Each row is a point on a landscape with many peaks, with its height.
A climber steps from a point to the highest of its 2 nearest points, and stops where none of them is higher. Distance is the straight distance between rows; heights are no part of it.
Raz height 431: [ 30  16  -1  -2  22   0  15  10 -18   0 -22 -13 -14  17  15  15   3   1
  19  -4  19 -11 -11]
sebe height 141: [-19  34  -4  33 -28 -35 -27  32   4 -11  -2 -18   4  -7  -6   4   2 -18
 -21   8 -11  -3  10]
Zito height 162: [-19 -30 -32 -33  18  -1 -16  11  -6  -6  -2   5   0  10   7  11  -9  -7
   2  17   3  -7  21]
Gev height 189: [ 12  19  -3  16   5 -18 -28   4  52   1   3 -18  14  -3   0  -6   3   4
   9  12   7   1 -29]
lobub height 225: [-28  21   0   9  -8 -10 -25  30  28  30  33   3   5   4 -26  -1  -1 -11
 -33  32 -24  17  15]
Fegot height 472: [ -3 -51 -14 -17  10  19   3 -37  -3   0   8   4 -11 -19  15  -6   3  13
   6 -17  -3  -1   9]
Kap height 338: [ 11 -15  12   2  -4  25 -14  -4   7  -1   7  25  13  12  12 -13   8  -5
  16 -15   7  15  -2]
duvu height 317: [  5 -11  -1  -2   5 -17  -6  -8   1   1 -24  -9   9 -32   4 -12  17  -7
   2 -26  12   0 -19]
garim height 86: [-11  14  20  12 -31  13   2  10  -1 -16  -3  -6  16  39   4  -8  -4 -11
  13 -23   7   3  -7]
Lavog height 289: [  4 -36  -3 -18 -13  24   4 -15 -15  -3  -4 -25  -8  16  -1   2   8  -1
 -15 -28  -9  14   7]
Nomil height 268: [ 15  -3 -36 -10  10  -4  -7  -5  -6   0 -25  -3  17   7   1   9  -5  -6
   9 -27   0  -7  -7]
zag height 341: [-19  -2   7 -18 -16  10   0  13   5  16  27 -16   0   0  -1   9 -15  -6
  -1  38  -8   0   5]
pobob height 503: [ 23  12 -11 -10  16   8  23   2 -18  -7   4   5 -29   8  16   6  -2   6
  22  11  13 -11  14]
bidol height 266: [ -1   4  -8   5 -13  11 -26   1  29 -11  25 -10  -8  -5 -14 -20  11  -2
 -16  -1 -16  21  12]
rumup height 199: [ 28   6  19  13 -20   8  19 -20 -26  15  -3   9  12 -18  -5  12 -25   2
  32   4   4   3  -5]
suloz height 331: [  5 -16  22  -1   5  11   3 -33  11   1  12  23  -7 -23   5  -8 -27  15
  23  15  -5  -8  -1]
kipo height 104: [ 24  31  13   7   2 -12  16 -13   4  -2   7  -8 -11 -10   1   1 -20  29
  28  -2   7 -19  -6]
Retol height 426: [ 13  -8 -35 -22  12  10  17  -6 -19   3 -14  31 -30   8  10   7  -3   1
  18   1  16   1  20]
Bul height 301: [  9   0  20  26  25 -11 -12 -13  14  -7 -15   3  30  -1  -8   6  -9  10
  -4   1   0  -7 -25]
fonag height 284: [ -3  -1  -3   2 -15   1  28  -1 -27  -8  10   6  -3  16  -1   1 -20 -27
   4  20 -32 -16  20]
kol height 178: [-24  27  -5  19 -17 -19 -25  45  11  17  24 -20   7  14 -11   1   7 -28
 -29   7 -26   8  17]
Lona height 201: [ -5 -11 -16 -22  16 -12 -21  23   1  -7  18   3  -2 -10   2  -1  15  -3
  -5   8   2   1  23]
mok height 136: [ -6  22 -11  -7 -17  11  38   1  -2  12   5  12 -19  -4  -3  -9   5 -13
   6  24   3   5  -5]
Zegir height 83: [ 15   9  19   8  25 -11  17 -17  -7  -7 -17  -8  -7   0   1   6 -39  21
  44 -16  13 -23  -6]
supi height 314: [ 35   9 -20  18  27  -5  -3 -15 -17   1 -10  -1  26  -2   8   9  -5  15
  13 -34  -1 -13  -7]
bak height 132: [  4  30 -12   1  -5 -17   1   3  23  -3  18  -3  -7   2   5 -14 -13  12
  12   4 -11 -19  -1]
Sovol height 112: [-28  38  -7  20 -18 -29  -3  38   4  -4  -7  -2  -1  -9  -8   6  10 -24
 -13  29  14   1   0]
vamo height 278: [-31  25   9  -9 -15  -3 -11  34  24  29  23  -5  -2  13 -14   8 -16  -9
 -12  45  -4   7   2]
Kigi height 427: [-19   8  -6  -4 -15  27   2  19  12  16  41 -31   2   5 -13  13   7 -13
 -15  32  -8  22   7]
zogag height 238: [ 16  -5  -9   3 -17   4  12 -11 -19  -3  -4  16  12   0  -9   8 -27 -18
  24   6 -14   0  13]
nuror height 388: [  1   7   9  -6   1   3 -13 -15  25  -2  10  25 -19  -2  -8  -4 -43  21
  12  31  -6  -6   6]
dop height 139: [-34   8  15   5 -16 -13 -11  27   3   3  15   1  15  15  -8  -4   5 -14
 -27   1 -16  -4   9]
Vuzuk height 315: [-13   1  20 -17   1  -8 -15  -1  14  -8 -18 -18  -4  -8  -5   6 -10  25
   2  -5  26  -4 -16]
zir height 342: [ 32 -13   4   6  -2  34  -1 -20  -4  -3 -19 -19  -6  15   0  -2   9  -2
  -3 -30  -4  18 -15]
Nez height 442: [ 17   0  16 -10   7  -2   2  12   3   1  20 -20   8  -8 -15  33  16  16
 -12   9   1   3  -1]
runo height 396: [ 25  -2  19   5 -18   8   4  -2  -1   7  -9  -5   0   6 -18   6  12  -7
 -11 -20 -15  16  -8]
Bise height 100: [ -8   4 -13 -23   5  -3  19   1   6  21   3  13 -17 -10  -9  -2  13   5
 -17   7  -6   0  -4]
Sinem height 473: [ -9   1  18  -2 -10  14   5  -3   3  -3 -10 -15 -10  11  -9   1  -2   0
 -24   5  -9   5 -10]
riki height 221: [  7   2 -14  16  13 -10  -3   9  -7 -17 -26   2  24   4  -8   8  15 -19
 -11  -7   3   1 -11]
pudas height 307: [-18  -9 -28 -23   4 -10  18  12  -9 -13 -17  -1   3  18 -14   8  14 -12
  -7 -13   8  -1  10]
tibi height 596: [-27  -1   9 -16  -4   2 -12   3  -7   7 -17 -11 -31   6   2 -10 -12   6
 -36   9 -13  -3   7]
Fekis height 447: [ -6 -11  -8   7   2  15   3 -13 -19   9  -4  12   6  -8  27  -5   9  -2
 -22  13 -13  -8  -9]
mem height 395: [  5 -30   4  -5  -5  30  -4 -23  -1  -5  28  18  -4  -8   7 -11   4   9
   6 -10  -9  11  18]
Kiza height 227: [ 10  20  10   8  15 -17   8  12  32 -16  29  11  -2   6  -2 -13  30  10
   8   0   7  -2   1]
vukud height 223: [ -5  14   2  27  -6   1 -43   8  45  -8  16  -5  -1   3  10 -19   9   2
  -9  21   0  15  -9]
Tok height 175: [-27  18  -2  -7   1  -7   4  38  10  15  29  -7   1  11   9 -15  42  -7
 -14 -11   7   5   2]
taru height 237: [ 39  11  13  48  20  24 -12 -23 -10  -6 -25  25  16  17 -15   0 -16  11
   3 -15   2  22  -8]
vadi height 249: [-40 -12 -20 -31   7 -11  -9  30  -4  -3   5  -5   8   8  -2   0  23  -3
 -13  -9  19   5  16]
biva height 366: [  6  -1 -27 -16  -2  -3  12  12 -24  -9 -22  17 -11   5  -3   7  15 -10
  15  -7  33  14  19]
Dap height 109: [-25  17  16  -3 -29  -9   1  24  -1   4   9  16  13  14  -3  -3  -3  -6
   5  -3   9   1   3]
mogos height 224: [  8  15  17  28  11 -19  -5  15  19   4  12   1  12   5  18  -1  16 -10
 -13  27 -15 -17 -20]
suke height 291: [  2 -26   1 -13 -27  20  -3 -11  -8  16 -21  12  -6   7   8 -15   2 -18
  10 -18   5  21  -6]
dulin height 246: [ 14 -11  -9 -11  -8  13  -5   5 -16  -4   5 -28 -10  28   1  -1   8  -9
 -24 -31 -36   3  17]
rak height 260: [-21  -1  27   3  -3 -18  -8   5   1 -13   5  -9   0 -26   4  -7   6  13
  -9   9  12 -11   0]
fipu height 174: [ -8   6 -14 -16  -7   9  44 -14  -3  12 -21  -1 -15   1  12  -1  -6  -9
  19  13  12 -12 -23]
lun height 160: [ -4  20  -2   2 -17 -10  -2   4  41  -6  23 -27  13  -5  -7 -12   6   1
  13  -5  -3  -4 -15]
dav height 41: [-11 -40 -28 -22   5 -12   1 -18 -24  -4 -17   6   4   9   1  21 -36   6
  24 -26   3 -21  23]
kuv height 198: [ -1  21  -2   1  12  -2  -2  23  10  -1  22  12 -21   9  18 -23  29   0
  -6   6   3   1   8]
zanab height 359: [-15 -11   8   4  14  -3   1 -22   0   1 -18  19  25 -15  -1  10 -17  14
  -8  14   6 -12 -21]
Ludal height 370: [ 35   0  -8   5  22   9  15  -9 -29  -5 -12  -4   2   1   7  17  16  17
  10 -24  23   3  -2]
vovi height 297: [ 28 -25  14  21  22  28  -7 -28   4  -5 -14  20   4  -1   8 -23  -4 -10
  26 -18   0  17  -8]
negin height 440: [  5 -22  -7  -3  13  -5   0 -20 -28  11 -25  16   8 -24  10  12  -7   9
 -18   6  -1  -9  -3]
zem height 261: [ 20   7  -8  -8   6 -19   9   7  -4  16  -8   0   1 -26  -6  10  33   4
 -16 -13   2   0 -11]
boka height 262: [  3  10  25  30  10 -29  -5   7  21 -17   7   9  26  -5  -5  -2  16   0
  -2   2   3  -7 -13]
nubug height 62: [  2 -25   2  -5  25 -17   8 -21 -10 -15 -13  -7   2  -5  -5  15 -42   6
  29 -15  -6 -31  10]
basaz height 217: [ -7  18  -8 -15  -8 -25  -4  31   4  10   6 -11   8 -13  -6   6  36   5
 -12 -20  13   1  -3]
vem height 251: [ -3 -20   5 -12 -25   2  28 -13 -31  16 -35   1 -19  10  25 -14   4 -13
  12 -21  14   3  -6]
Buve height 280: [ -5   0  24  16   6   1  10 -19  13 -23  16   5  -5 -12   5 -17  -3  13
   3  10  -1 -10  -5]
dof height 348: [-18 -19  -4   1  -3   6  29  -9 -31   4   1   9 -10   2  13  -6   1 -24
 -23  25 -31 -11  12]
Tuk height 265: [ 28 -10  17  37  27  36   5 -36 -18   8 -22  23  15   4  -1  -8 -21   9
  27 -22   8  19 -13]
zulat height 369: [ 19  -8  11 -12  12  -5 -18  -4   4  -4  -8  -7  -2 -10 -20  18  -8  22
   1  -8   9   9   4]
vavep height 213: [ -6 -10  -6   0  -5  -3  34 -21 -28   9 -39  16  -7  -4  20  -8 -15 -16
  24  -3  10 -16 -13]
vatuz height 385: [ -1 -32  -6  -5   5   2 -17 -26  -7 -13  -9 -18  -4 -39  10 -14   3   5
  -1 -11   3   3   2]
Kal height 469: [-16   4  17 -22  -9  -8 -18   2  14  13  -3   9 -18   2 -14  -2 -32  15
 -16  16 -16  -7   5]
faka height 563: [-10   5   8   9  -7  15  -7  22  -4  -9  26 -36   0   0  -3  32  20   3
 -24  21  10  13   8]
mim height 322: [ -1  -3 -20   4  -3  18 -12 -21  12 -20  27   4   4 -20 -13  -5   5  22
 -12  -3  -6  13  11]

For each start below, name the point where the climber stops.
Lona -> pobob
Zito -> pobob
Dap -> faka
kipo -> Fegot
mogos -> Fekis
Sovol -> faka
kuv -> Fekis
fipu -> Fegot
